Points, in no order, along strands that fork, close into loops and pass close to each other.
Points whose rows are less than 64.3 apart are linked; no others are. Some points are linked to none.
k_576: [ -3  -2   4  -9  13 -19  -4   3  -3  10  12 -11   2  13 -16  36  -7  27
 -28 -23  22 -15  10  24  -9 -10 -22  -1  21]
k_527: [-17 -12   2   4  -6 -11   1   2  19  20  28   0 -13  -6   3  -3  -3  13
 -11  -6 -13  -7 -29  -6   1   7  -4  12 -14]
k_307: [  6 -36  26 -26   8  -7 -22  -5  -4  -3  16 -14 -41   4 -11  13 -10  33
 -10  -2   4   5   3  -2   6  -7  -6  -2   3]
k_538: [-22 -17  24  16  17   6 -38 -25  22  27  38  15 -37  15  -7  -2 -11   1
  -1  15   3   8   6  -8  29  18  12  -2  -3]
k_182: [ -3   7 -10  13   8   4   9  21  -7 -26  -4 -18   7   5  39 -32  16 -13
  -3   6 -14 -31  -8 -18  15  -6  12   8 -19]
k_211: [  5   9  11   7 -13 -25  10  11 -17  -7  -2  -6  -1   2  13  11   9  -6
 -10  10 -23  26  18   5 -10  -8  -4   9 -18]
k_799: [  5  24 -12 -20   5 -15  -6  -3  12 -21 -28 -28 -10  -9 -25  25  -3  12
 -33  -2  -4 -14   6   6 -15  -6   2  -9  23]
k_997: [-10  23 -11  -9  -3  33  -1  -7  12  -9  15  20  -7  -5  11 -13 -25  -8
   9  13  21 -10   0 -34  26  10  25  -5  -6]
k_554: [-10   8 -30  17  -2  27  21 -19 -15   5   5  38  23 -11 -13 -14   4 -13
  33   5  13   7  -3 -17 -17   5  32  -8  15]
k_29: [  8 -10 -23  15 -20 -20  26  -7  -8  -1 -10  13  25  -2   5   9   9 -28
  12  -8  16  25 -14  -2 -41  16 -14  -3   3]
k_188: [  6  -9  12  -2 -14 -11  -2  15   3 -21  -1 -34 -25  -7  28 -21  17   7
   5  10 -32   8 -12  -5  14   3   2  27  -6]
k_81: [ -6  -3  15  10  12  37 -12 -21   9  -3  16  17 -40   9   1 -24 -26   2
  -1  10  -6  -3  -1 -28  31   1  34  11 -10]
k_718: [  6  17 -26  25  -7  -9  32  16  -3 -26 -14   9  26  11  31 -10  20 -17
  24   2  -3   9 -12  -4 -12  11  -3 -20 -10]
k_6: [-13   9  10  13  -3  21  17  12 -17 -12   3  25   7  -8  12 -15   4   3
   8   2   0 -14  11 -34   8 -19  17  10  -7]
k_194: [  5   5   3   8  31  45   0   2 -17  13 -26  12  24   3 -39   0  -5   9
  -6   6  -7  -8  23  27   0  -3  21  14  -2]
k_404: [-21   8  15  23  -9   1   5   7   2  -3   7  23   9  -8  11 -16  11  -3
   8   4 -24   8   2 -26  -2   3  14  15 -17]
k_914: [ 30  14   5 -12   5  12   3  22  -6 -43 -28 -25 -22  16  -6   2   6   4
 -15   4  -4   2  -2 -15  18 -16 -18 -10   3]
k_9: [ -1   1  18  19 -14 -20   2   9 -17  -1  -1   1   2   5  21  -9  10 -22
  10  10 -34  31  17   9   3   4  11  26 -21]
k_759: [ 14   9 -28  19  -7 -21  21  29  12 -30 -24 -21  16  18  20   2  13  -7
  22  15 -10   3 -29   8  -2  22 -13 -27  -5]
k_838: [ -1 -20  32  12  15   8 -33 -24   4  34  15   4 -22  24 -27  31 -21  10
   0   5   1  13  37  17  17  12 -11  -1  -1]
k_174: [ -9   2  13  21   4  25   7   2 -33  13   0  29  12 -18   0 -30  23 -38
   6 -12 -27  17   3   4  -5 -24  18   5  -7]
k_840: [  5  10 -23   0  -5  -6  19   0   9  -1 -38 -24  13   1 -23  15 -13  22
   4 -10 -20 -10  -9  19 -29  13  15   6  10]
k_908: [  9  12  -8   5  14  25  14  -6 -13   5 -40   5  26   3 -32   8 -11   5
  -4   3 -10 -13  16  15 -17   3  16  17   9]
k_543: [ 25  15  13   6  -7 -44   3   7   4 -23 -30 -35  -7  12  29  16   7   7
 -13  12 -33  13  25  29  15   4  -8   8  -4]
k_805: [-10 -18  -2  -1   1   4 -18 -24 -13  42  10  36  11 -12 -14  11  -2  -9
  18 -18  33  16  11  26 -33   1 -15 -24   7]
k_347: [-18   4 -14  20  11  39  -5  -3  -5  13  12  23   1   6  -9 -17  -5  -7
   1  10 -10 -22 -10 -10   2   3  27   5 -10]
k_926: [ 19   2  10 -38 -16 -20  -4  12   9 -10   0 -39 -19   6   7  -2  19  -4
  -6 -13  -6  -2 -21 -13  15 -16 -21 -13  -4]
k_952: [ -9  22 -14   7 -11  -7  10  -5  20 -12  26  14  -7   1   3  10 -11 -10
  -3  -5  34  -4 -27 -16  -1  12   0  -3   8]
k_517: [  7 -11 -33  10  21   2  15  26 -17  -6 -17 -18  30  -2  30 -23   1   2
   9  14   5 -24  -3  17 -14 -16   7  27 -20]
k_779: [ -9  -8   8  12   9  10 -31 -27  -3  50  18  27   2   6 -22  14 -14 -16
  18  15   9  33  34  23   5   8  -6 -15  -4]
k_155: [-23 -14   8 -25   4 -13 -22 -11  19  19  36  -5 -23 -13  -7  -8 -11  11
  -7   3  24  -1 -19 -10  21  -2  10 -10   7]
k_535: [-11  -3   4  -2  -3   5  -8 -13  -3  41  17   2   0   3 -14  26  -3  18
   1 -13  11  -3   4   1  -2  17 -24  -3  -6]
k_393: [  7  12  -5  18 -12   6  27  20 -12  -6 -23  -2  15 -11  37 -18  20   0
   9   9 -23  11  13   5   4   5   2  11 -10]
k_161: [ -7  -5 -20  -4  -6  -4  -8  -7  -2   8   7   4  -2  -7 -21  26 -19  10
   3  25  28   5  10   5 -11  12  -4  -4  18]
k_107: [ -8 -29  29  -4   1   0 -38  10  10  27  24   1 -12  14 -27   9  -9  13
 -11  -1 -10  -7   0   8   6   4  -9  -7  -3]
k_697: [ 12  17 -20  -4   5   6   2  27  -1 -34 -27 -23  11  -1   5  -7   4   6
  -1   6 -18 -23   4  13  -3 -19  -5   9   5]
k_240: [  2   6  20 -11   1   2 -12 -17  -4  11  -2   7   5   8 -35  40 -17  10
 -22  -5 -10  -1  25  20  -6  11  -3   6   9]
k_474: [  6  -1   2 -11   6  -9 -16 -13  29  17  -4 -13  -1  -2 -40  22 -20  24
  -5  -6 -11 -26   3  26   2  -9  -7   5  21]
k_797: [ -6   6  -5  10  26  50 -20  -2   2  30 -18   0   8  13 -47   1 -15   7
  14  20 -11   0  13  16   9  14  19   3   5]
k_629: [-28  -2   0  24  12   6 -31 -27  21  38  35  19 -14   5 -12  -2 -12  -6
   9  27   8  10   6   3  19  36   4 -17   1]
k_382: [-24  38  -8  12 -18 -19  28 -17  19 -18  -7  27  29  -6  11  -9   0 -33
  -3 -18   8   1  -9 -21 -17  10  32   1   0]
k_410: [  2  14  -6  -7  19  30 -29 -18   8  26 -21 -16  -6   8 -41   8 -22  10
   9  25  -3 -10  15   6   8  11   9   0  11]
k_143: [-16  10   6   6 -16 -27   4   0   3   6  27  22  11  -6  18   7   6 -18
  -8  -9   2   9 -11  -8 -14   4  -5   2 -11]
k_297: [ -6 -19 -14  -2   9 -18  12  15  -5   5  29  21  19   0  12  11 -11  19
 -21  -4  53  -4 -15   8 -14  -2 -21  -9   6]
k_857: [-16  22 -14   4  11  37  18 -22   0  -8   1  45  23 -21   8 -31  -8 -32
   2  -7  28  -8   6  -8  -3   4  46  -6  -1]
k_252: [ -1 -12  22   5   6  16 -27   1  20  29   7  -2 -14  21 -34   5  -5   1
  -7  17 -22  -8  -5 -10   6  14  -2   2  -8]
k_197: [  1 -12 -20  14 -18  -6  17 -12 -14   9  -4  16  26   0 -15   2  -7 -19
  25  -3  16  19 -11 -12 -45  12  10   9   7]
k_18: [-14  -2   9  29   3  30 -23  -3  19  26   8  16 -13  17 -25  -5  -3  -7
   4   9 -18 -11  -2 -21   9  18  13   3 -12]
k_269: [ -1 -26   2 -34  -6 -10 -20  -9  10  27  13 -24 -18  -9 -32   2  -3   9
  -8  -1  11  -7   4   9  17 -21 -16 -13  31]
k_109: [ -5   1  16  15   1 -36  13  22  -2 -24  16  -1  -7  10  33   6  31   1
 -16  -5  14  26 -12   1   5  11 -20 -12 -13]
k_5: [  7 -28  26 -10  -1 -34  -9   3  -7 -26  14 -25 -23   8  23   2  18   4
  -8  -2  -2   7  -7 -22   6   3 -19  18  -4]
k_617: [ 26   9 -27  20 -16 -10  24  16 -14 -28 -37  -1  36  -3  14  -4  21 -42
  18   8  -6  30   9  29 -22  -2  -9  -7  15]
k_571: [-19  29  -7  11   5  35   1 -19  11   1  12  40  11 -12   6 -24 -21 -20
  16   9  19 -11  16 -13  21  15  38  -1   3]
k_887: [-11 -12 -21  27  11  14  23   2 -21   0  11  20  42   1  15 -32   2 -23
  14 -15  17 -34   0  -4 -13  -6  25  17 -19]
k_32: [ 10   3   8 -42 -10 -11 -14  -4  17   5  20 -15 -24  -6   3  -2   1  -4
  -4 -10  18  -1 -21 -31  23 -12 -19 -25   3]
k_890: [-26  -4   9   1  -4 -26   0 -10  19  13  44  18   0   0  11   3  -6   1
 -22 -16  12 -13 -24 -11   3   6  -5   5  -9]
k_275: [ 19  12  -5 -26   2   7 -14   7   4 -19  -3 -25 -39   0 -15   1   9   4
  -3  13  21  11  -7 -16  23 -17 -19 -32  26]
k_595: [  2  -4 -13 -19  18 -26   0 -16   6  12  -4 -11   8   5 -13  37 -16  25
 -29 -26  30 -29   7  26  -4  -3  -5 -12  37]
k_778: [  6  13 -20  16 -10   4  27  15   8 -27   2  21  20   6  13   2  12 -10
  12  18   0  -4 -10 -20 -12  -2  -5 -23  -4]
k_482: [ -3  -6   8  21  10  25  10  17 -33 -15   0  10  11   4  17 -19   8   8
   3  -1 -15 -17  19  -6   8 -18  14  17 -18]
k_897: [  9   6  -7  -5  -7 -28  -9  33  15 -34 -25 -42 -17   3  19 -12  28  -4
  -3   9  -1   3 -23   5   6   5 -28 -21  -2]
k_243: [-13  24   1  -1 -11 -17  12   8  23 -24  16   4  -9   9  12   1   5  -8
 -10  -8  22   1 -33 -36   9   6  -1   1 -11]
k_459: [  1  11   1  -3  10  35 -11  -3  -1   9  10   7 -17   1  -6   4 -16  13
  18  30  -6  -1  18 -12  25  -1  11   3   5]
k_645: [  9   5 -33   8  -7  -5  12  16   0   7 -20 -33  10  -6  16 -14  -1  -9
   3   1 -19  -8 -24   5  -7   4  -4  19  -8]
k_842: [-11  19  11   8 -20 -26   4 -11   1  -6   2  25  14 -27  36 -26  23 -52
   2 -17  -1  32  -8   1 -23  -1   8 -11 -15]
k_102: [-10  22 -29  12  -5   1  24  -2  -7 -19  -8  24  29   1  10 -15  -2 -30
   7  -6  22  -1 -14 -28 -14  -1  28  -4  -8]
k_583: [  1 -17  19 -19 -10  -2 -11   8  -1 -17  10 -24 -30 -10 -13   5   4  21
 -14   4 -15  -2  -4  -4   1  -2  -8   2   2]
k_998: [-26  -4   9  32  20   9 -29 -27   3  39  27  20  -4   1  -4   0  -9 -25
  14  23   7  39  22  16  26  35   5 -18  -7]
k_955: [ 13 -33  22 -12  12  23 -11 -26  -2   4   4  -3 -50  23 -10  -4  -8   9
   1   7 -28  12 -12 -27  20  -4  14   8 -12]
k_78: [-29  35   7  10 -22  -3  22 -27  28 -16   7  38   8  -9  -2 -10  -5 -17
 -10 -28  17  -1   3 -10 -13  11  28   3   2]
k_99: [ 22  26 -15   7   0 -19  23   5   8 -27 -37 -27  22  -1  16  14  11  -3
  -8   5 -20   0   7  29  -8  14 -15   9  13]
k_328: [  0 -48  31 -14  14 -29  -4  -4 -11 -24  21  -2 -26  23  23   4   6  21
 -14 -19  20   8  -9 -29   8   1  -6   3  -7]
k_585: [ 15   4 -14   5 -21 -10  25  -1 -16 -10 -15  10  33 -11  -5  10  14 -32
   8  -6 -10  27   3  20 -38  -2  -7  -6  10]
k_999: [ -9 -17  10   2   4   3 -25 -25  -4  24  15  -6 -27   9   7  22 -17  18
   4  16  13   8  28  -1  24  13  -9 -10   1]
k_17: [-14   2  24  -5  -7  -8  10  -2  24  -8  20   6 -20 -12  18 -13 -11  11
  -8 -13 -15   3 -25 -21  12   5  12  17 -15]
k_856: [ 17   4 -38  -5  11  42   2   3  -7   2 -12  -7  -2   4  -8  -1 -27   6
   4   4   3 -35  -1  12  -5  -8   4   2   4]
k_210: [-28 -42  41  -3  24 -15 -14 -18  -2  19  40  17 -28  15   7  -1  -3  20
 -22  -9  13   1  -1 -18  14  10  19  11  -6]
k_39: [  8 -14  10  -8  31  41  -9   3 -13  10 -15 -20  -3   9 -18 -22  -8  12
  -8   5  -1 -40   7  11  22 -34  14  11 -10]
k_418: [ -2  23 -12   1 -11   4  10  20   6 -26   6   2   8  14  16   2   9   2
  10  15  -8 -18 -10 -31   6  -8  -8 -18  -8]
k_893: [  4  23  -5  21 -14  -3  31   8 -13 -17 -14  17  21 -17  37 -17  23 -26
  16  -2 -13  20  -4   0  -8  -4  -3 -10 -10]
k_885: [ -8  15 -19  15 -13 -14   9  13   1   7  10 -14   3  -6  27 -18   8  -9
  13   4 -21   5 -29   1   1   9   0  25 -10]
k_732: [ -2   0  15 -16   2 -24  -5   5  15 -19  32  -2 -22   8  14   2   9   2
 -17 -11  26 -10 -26 -30  14  -7 -19 -19  -5]
k_181: [ -5  -7  36  -3 -14 -15   9   4   6 -11  18   9 -15   0  19   3  -1  20
  -6  -9   0  21  -5 -25   1   9   7  13 -18]
k_231: [  6   7 -31  -1  -4  17  24  -8  -5  18   3  22  11  -5  -1   5 -15  -5
   8  19   0   5 -10 -13 -14   4  -3  -1   1]
k_358: [ 18  11   5 -21   4 -37   0   2  18 -14 -29 -38   9  -9   1  23   9  15
 -19 -12   8 -11 -11  22  -1   4 -34   7  15]
k_668: [ -2   5 -28  11   8  39   0  11 -12   3  -7   1  10   3  -3 -17 -13   0
   7  -3  -5 -29 -15  -6 -12  -9   8  16 -21]
k_836: [ -6  -2 -11  21  -6  15 -25 -28   6  19  16  -5 -20  -7  10  17 -21   9
  22  17  14  16  27  -4  19  17 -10 -11   7]
k_34: [  2  -5  -3   2   8 -13  12 -13  20  22   1   7  15   4 -37  30 -11  22
   8  -4  -3 -12   0  27 -21   6 -11  13  21]
k_428: [-15   5  16  27   0  10  -3   5  -4  16  -3  29  25 -13   3 -24  28 -44
  11 -14 -34  22  -5   6 -10   6  23   8 -20]
k_600: [ 19   1  -8  -1   7   3  -1  32  -7 -48 -18 -37  -3  10  36 -29  22  -9
  -2   8 -13 -25  -2  -2  25 -20  -3 -12 -16]
k_105: [-19 -34  11 -10  10   2 -36   7   8  31  28   3  -7   7 -22   2 -24  20
  -9  -1  21 -16   3  24  10   6  -9  -1   8]
k_523: [ -3   3 -29  -4 -14   0  -1   6   5  -8  15  -9  -4  10  -8  12 -16  -8
   0   6  38   1 -31 -22  -7  15  -7 -18  12]
k_603: [ -1  -2   2  -8  19  35  -5  11 -14  19 -11 -23 -12   0 -18 -27   6  11
  -1   9 -21 -21  -6 -12  25 -24   9  11   0]
k_407: [ -8 -30  27  -3  13 -14 -13   5 -21  11  19  25   0   3   3  16   6  21
 -23 -18   9   4  24  23 -20   0 -19   5   1]
k_563: [ 15  15  -6  -8  -3 -28  22  -2  21 -19 -23 -22  12   4   1  33  11  22
  -9 -13  -2  -6  -9  28 -17  11 -20   6  19]
k_814: [ 12  17 -27  -4   1  39  -2   4   4 -17   4   6   5  -4  14  -8 -22  -4
   5  22  29 -17  -8 -26  23  -1   9 -10   1]
k_458: [-34  13  -6  10   2 -10  -3 -45  19  15  38  39   3 -12   1   2 -10 -21
  -3  -7  35   7   5   0  -5  17  17  -5   5]
k_367: [ 11  10  25 -31   6 -31 -11 -10  16  -5 -20 -40  -9  -8  -9  16   7   7
 -24 -26 -21 -13  -6  15   5  -5  -9  14   9]
k_44: [ 34  -3  17 -32 -15 -26  -6  10  11 -29 -22 -43 -10 -12   4  -5  23 -10
  -9 -14 -17   3  -5   8  16 -14 -28 -16  10]
k_226: [ -6 -39  36 -14   9 -19  -6 -23  -5 -16  39  14 -33  18  11   8  -8  14
  -8  -7  11   6  -6 -31  10   6  21  12  -4]
k_767: [-38  -1  -8  23  10 -10 -21 -29  11  28  43  26 -18  -6   1   5 -13  -1
   1   4  28   7   8   8   5  23   6  -6   8]
k_704: [-22 -26  14 -14  18  -8 -24 -13   6  20  55   8 -24  -7  14  -7 -19  19
  -6   6  37  -6   8   1  32   4   1 -10  10]
k_937: [ -7   9   2   5 -10  12   4  -1 -15  18 -23   1  17  -3 -21  14  -2   9
  -4   3 -10   8   5   2 -27  10  -2  14  -5]
k_960: [ -5  -2  12  20   6  34   5  10 -31   6  -6  10   6  10 -10  -9  14   2
   4  -4 -35  -7  24  -5  -4 -13  13  13 -13]
k_444: [ -2  19 -12  11 -12 -13  -5  31  17 -33 -15 -28  -8   1  28 -21  27  -5
  10   4  -5   2 -23 -15  11  11  -5  -9 -10]
k_884: [-10  -5  28   1  -8  -1  -7  -8  -1  11  27  28 -14  -6  -7   7  -8  10
  -3   3  11  23  11 -20   6   2  -2   7  -7]
k_173: [ -8   4  23  13  -2  25 -16  -4  -2  27   8  30   2  -1 -16 -10  18 -24
   9  -9 -23  24  -3  -6 -11  13  11   0 -24]
k_962: [ 10  17   7 -14   8  23 -19 -13  -5   5 -15 -10  -1   2 -28  28 -21  13
 -10   8  -8  -8  25  10  12  13  11  10  11]
k_650: [ 19  11 -13   8  -1 -17   3  35  11 -34 -48 -43  11  17  15  -3  23   0
  11  17  -5  -3 -20  17  14  11 -21 -21   9]
k_839: [ 16  -2 -20   4   5  26   5  10   2  -8 -33 -23   8   1 -13  -1 -10  14
  -1  -6 -19 -34  -2  15   1 -25   7  18   6]
k_165: [-10  -2   3   3 -12 -25  -9  10  15  20   8 -17  -6  -3  19  -9   4 -11
  -1  -3 -26   3 -20   0   4   5 -14  21 -18]
k_761: [ 15   9 -10 -31  -7  -1 -20  -6  11 -11  -9 -27 -24   1 -20  18 -11   9
 -23  15  27   4   0   0   9  -2 -12 -31  23]
k_395: [  2 -18 -17   4   2 -24  19   3 -13   7  14  29  29   2  12  17  -1  -1
  -6 -19  44  12  -8  20 -30   5 -20 -17  -1]
k_782: [  2  10  11  18 -18 -18  22   8  -8 -24   9  10   7 -11  41   2  30 -12
   1  -9  -5  35   2  -1   7  16  -8  -5 -14]
k_176: [ 16  10 -18 -23  -1  21   1   3   6 -10 -17 -12   1   4 -12  16 -11  16
   3  27  -3 -25  16 -10  13 -11  -2 -16  18]
k_504: [  8   5  18  10  -4  31   3   2 -34   3 -17  26   8  -8 -12  -7  17 -15
  12 -13 -24  14  29   1 -16 -23   8   0 -12]
k_855: [ 11  -1 -34  -9  -4 -12  11  -3   4  -1 -15 -13   6  11 -27  27 -31  14
  -4  -1   5  -4  -9  17 -33   8  -4  -7  11]
k_812: [ 17  17  -4 -19  -2 -17   2   3  11 -24 -16 -22  -8   8 -21  37 -11  14
 -32   3  11   6   2   6   4  -7 -14 -17  17]
k_429: [ -7  -7  10   2  -5   6 -15 -17  -5  46  13  42  12  -5 -27   8  -2 -26
  12  -4  10  28  11  13 -19  -5   0 -14  -3]
k_662: [ -8   6  -7 -14  -1  11 -19  -5   3  16  27  -8 -28  -3 -17   0 -13   9
   5  19   5  -2  -8 -13  22  -4  -1   0  14]
k_687: [-12  30 -14  16   3   3  17  12  -6 -20   2   9  21  -7  40 -26  13 -26
   6 -11  -9 -14  -3  -9   8   6  30  12 -20]
k_524: [-17  17   7  20  -8  19   2 -16   1  19  18  39  -7  -9  -7  -2  -4   2
  18  12  11  18  13 -15   6   4   9   2   1]
k_238: [  3 -39  34 -29   9  -8 -25 -21   6  17   2 -25 -29   7 -26   5  -5  23
 -25 -20 -22  -5  -3  16   8  -9  -4  -9  -1]
k_673: [ -5  14 -10   5  11  27  -7 -13  -3  26  10  30  -5  -1 -12  -7 -23  -1
  21  28  -1  17  24  -2  14  -5  12  -1   1]
k_925: [ 18 -22  42 -51   3 -17 -26 -14  15  -2 -16 -29 -26 -10 -22   6  10  16
 -19 -21 -20  -7  -2  17   2  -4  -5   4   4]
k_430: [ 20  -3 -14 -23 -14  10  -3   0  21   8 -15 -22 -21 -13 -25 -15 -12  -1
  -2  -8 -15 -12 -12   4   4 -34 -15  -6  15]
k_126: [-23   5  26   7 -18 -35  -6 -15  -1   3  21  36  22 -24  19 -11  20 -31
  -4 -25   4  22  -1  -6 -26  -2   6  -4  -8]
k_630: [-13 -24 -12 -25  -8 -10 -23  -9  11  29  23 -17 -23 -18 -12 -10  -4   5
   0  -7  37  -7 -14  -3  16 -14 -15 -27  28]
k_25: [ -3  -6  33   9  -4   1 -15  -2 -10  23  -2  23   6  -1 -14  10  17 -11
   2 -21 -21  23  15  16 -21  11 -10   6 -18]
k_431: [ -6 -28  28  -2  11  14 -19 -25  13  21  28   3 -51  22  -6   2 -10  20
   5   2 -12  10  -6 -18  26   8  11  -2  -6]
k_928: [ 10   8  -7   9 -12  29   4  -2 -23   1 -28  22  28 -11 -12   1   8 -21
   8 -11 -20   2  23  21 -30 -20  10  -7   0]
k_471: [ 27   1  12 -25  -8 -23  -4   3  22 -30 -33 -44 -14 -12   6 -16   8   5
   0 -13 -36  -2   8  23  23 -15  -5   4  13]
k_436: [  6  18   2   0  -9  -8   8  -8  -3  -2 -22  -2  16  -2 -15  35  -1   3
 -20  -9 -20   3  19  14 -26   6  -4   8   4]
k_864: [  4   4 -10  -7 -11   9  -5  -6  17  20  -8 -16  -5   4 -29  13 -28   5
  -1   1 -10 -17 -11   7   3 -11 -14  13   9]
k_714: [  5  -8 -16  10  -7   6  15 -13 -12  22 -17  26  18  -4 -39  10 -12 -14
  23  -3   2  21   9  16 -40  -1  12  -6  16]
k_371: [  2 -16   4 -24  14 -29 -11  20 -11  -2   5 -29   3  15  -4  16   4  21
 -27 -28  20 -19   1  17   3 -14 -33  -6  21]
k_262: [  6  12  -3 -13 -10   4   2   5   5  -6  -1  -3   9   3  -4  20  -6  13
  13  17 -10 -18   7 -25   0  -2 -12  -3   2]
k_274: [ 26  16 -36  17  16 -19  23  14   4 -36 -48 -28  23   6  22  -5   8 -10
   4  18  -7 -11  10  39  -1  16   5  14  15]
k_416: [ -5 -19  13 -15   0 -25  -8  24   3  -1  15 -21  -7   4  12   8   9  27
 -15 -20  25  -4 -12   2   3 -13 -28   4   8]
k_639: [ 14   2 -33  16  11  -8  27  20 -17 -17 -35 -17  36   0  18 -16   5  -5
  11  19  -3 -11  12  35 -14  -3   4  22   1]
k_164: [ 33   6   8 -30  11  17  -2   3   0 -33 -24 -29 -36   1 -12 -13  -4   7
  -8  -7  -7  -2   2  -8  18 -31  -8   6  15]
k_422: [ 17   6  -1  15   3   3  21  29 -16 -27 -21 -20  20   8  44 -14  14   5
   1  19 -24   4  20   6  22  -2  -2   4  -8]
k_490: [-11  26   4  11  -5 -15   8  11  -4 -23  -4  -5   7  -2  50 -25   9 -24
   1   5 -20  13   0  -9  11  17  30  15 -29]
k_218: [ -2  -4  19   1  -3 -26   9  16 -13  -6  14  -5   1   3  18  19  18  17
 -14 -17  20  19   1   4  -6   0 -31   1  -5]
k_973: [ -9  -9  29  -1  -5 -10 -10  -5 -26  18   8  23   7 -12 -16  24  18  -4
  -8 -25   4  25  18  23 -25  -2 -20  -1   0]
k_615: [  5 -35  25 -32   8  -5 -20  -3  -8   2  28  -8 -34   4  13   6  -1  30
 -12 -11  25 -14   7  -4  17  -2 -20 -15   8]
k_230: [ -5 -13 -15  30  14   6  16  18 -18  -2  -2   0  40  -8  38 -31   8  -4
  12 -10  13 -30   2  14  -8 -10  19  19 -30]
k_555: [-13  11 -22  16  11  14  33  -5 -11 -16  -1  37  40  -9  14 -27   2 -34
  16 -20  16 -17  -6 -13 -16  -1  36   5  -2]
k_363: [ -2 -11   5 -22  -4   5 -11  -8  -3  17  25   4 -14   0  12  20  -4  28
  -8  -8  32 -13   2 -11   6  13 -27 -15   5]
k_745: [ 26  -5   5  -6  -7  -7   1  19  -1 -20 -27 -50 -11  -4  27 -20   7  -2
   0  13 -35   0   5  21  26  -9   5  22   3]
k_643: [  8 -12  13   0   0  10   2   3  -7 -12  -2 -28 -30  -1  10 -30  16  -5
   0   1 -28  -4 -26 -31  21 -12   5  21  -7]
k_638: [ 14   2 -28   7  -2 -13  31  -5  -9  -7 -47 -13  32   4  -8  15  -7   7
  10  -4 -13   2   8  17 -43  11  14  10  11]
k_100: [ 14 -16 -10   5  -4 -43  20  21  -6 -12  -6  10  36   7  11  21   9   0
   0  -2  35  12  -9  22 -35  13 -27 -15   4]
k_460: [-18  13  13  18 -19   8  14  -8  13   9  12  45  17 -18  -1 -12   1  -6
  18  -5  -2  17   1 -14 -10  -2  12   8   1]
k_705: [  2 -11 -20  15  30  29   7   7 -28  12 -11  -4  18   7  -8 -12  -1  11
  -3  -3   9 -44   5  19 -16 -19   5  18 -19]
k_57: [ 23  11  -4 -22  -2   3  -2  25  13 -33 -32 -30 -10   3 -18  -2   7 -10
 -11   3   7  -1 -15  -4  23 -23 -20 -33  15]
k_68: [ -4  14 -20  -1  -8  -7  -3  25  11 -27  -8 -22 -18  -5   4 -22  19  -5
   4   0  11  -6 -36 -28   2 -16  -5 -19   2]
k_880: [ 10  -6 -25   6 -10  28   8 -22 -21  19  -1  34  11  -9 -18  -7 -15 -19
  43   7  14  20  13   1 -21   1  22 -16  17]
k_310: [-26 -30  27  -3   7 -14 -17  -4   0  19  39  24 -16   6   3   7  -7  29
  -7  -2  28   5  10  -9  12  -1   0   5  -3]
k_904: [ 17  13 -24   5   2  23  31  10 -12  -9  -8  29  30  -6   6  -2   0  -6
  10  19   4  -6   9 -11  -9 -10  -7  -9  -4]
k_616: [ 29 -15  14 -42  -6  14 -12  -6  12  -8  -9 -18 -41 -20 -25 -16  -8   3
   0 -11 -14   0   1  -1  21 -30  -8  -3  12]
k_217: [  5  -1   6 -11   4  22  11   7 -15  -8  -4 -14 -21   3   2 -11   5   8
  -3   6 -14  -7  -6 -35  20 -15   4  13   0]
k_137: [  5  -8 -15  -6 -13 -19  26  16  10 -12   6  -8  13 -10  -1  17   8  16
  -4  10  12  -1 -24   4 -13  17 -23 -11   9]
k_247: [ -7   8 -11  12   0   6   9  10  -7  25 -27   9  28   1  -7  -7   0   2
  15   4 -23   1   1   0 -26   0   7  14 -24]
k_114: [  4   3   9  -2 -11 -42  -4  18  -3 -12 -14 -32  -1   4  21  12   7   4
 -13  11 -16   9  14  11  -2   5 -13   5  -8]
k_103: [  7 -20  13 -12   6  20  -9 -26   6 -19  17   5 -45  10   8 -16 -18   2
  -1   7  -6   4 -15 -47  19  -2  24   9  -6]
k_770: [ -6 -10  -8  -9   5 -11   2 -10 -15  28  24  34  14  -3  -3  22 -14   2
   1 -11  32  15  11  19 -27   6 -20 -15   4]
k_656: [-21  11  -1  17  -7  13  12 -23   9  24   0  48  20 -16 -11 -24  16 -24
  27 -10  -1  11 -13 -10 -17   1  31  -1   9]
k_292: [  2   0  23  -5   3  18 -28 -25  -8  27  10  17  -6   8 -32  28 -12   4
   3   7  -2  20  37  22   6  17  -3  -5   4]
k_826: [  2   8  -2 -14 -14 -18  -6  22   7 -18 -10 -32  -6  -3  -3   5   2  11
  -9   6 -19  -5  -5  12 -10  -7  -9   8  -1]
k_48: [  7 -10 -25  12  -7   0  26  -2 -13  11 -41   3  32  -2   0  -9  -5  -6
  23   6 -21  13   8  15 -39   4  10  15  -8]
k_468: [ 14  -1 -20  -4  11  -3   3  26 -13 -27 -26 -38  14   1  23 -17  23   6
   4   7 -16 -41   6  17  13 -27  -1   1   1]

A tip is a point with one link. Name the tips that can be reached along the links from each point below, in the order of the rows.
k_603 => k_39, k_523
k_371 => k_595, k_231, k_176, k_422, k_68
k_57 => k_799, k_34

A piece is two or more points that can be reached from each other along the links. Count, over all rows, the pieces, the separate loops (a circle has one, a figure eight two, a Y none), the forks (points with three links) and the tips (points with one).
pieces => 6
loops => 2
forks => 22
tips => 30

A fork is a point with three links, a tip a point with one. Leave the first point through the second and follow the links. Name the first fork or tip that comes.
k_367, k_358 => k_555
k_471, k_44 => k_523
k_864, k_430 => k_799
k_44, k_471 => k_39
k_230, k_517 => k_307
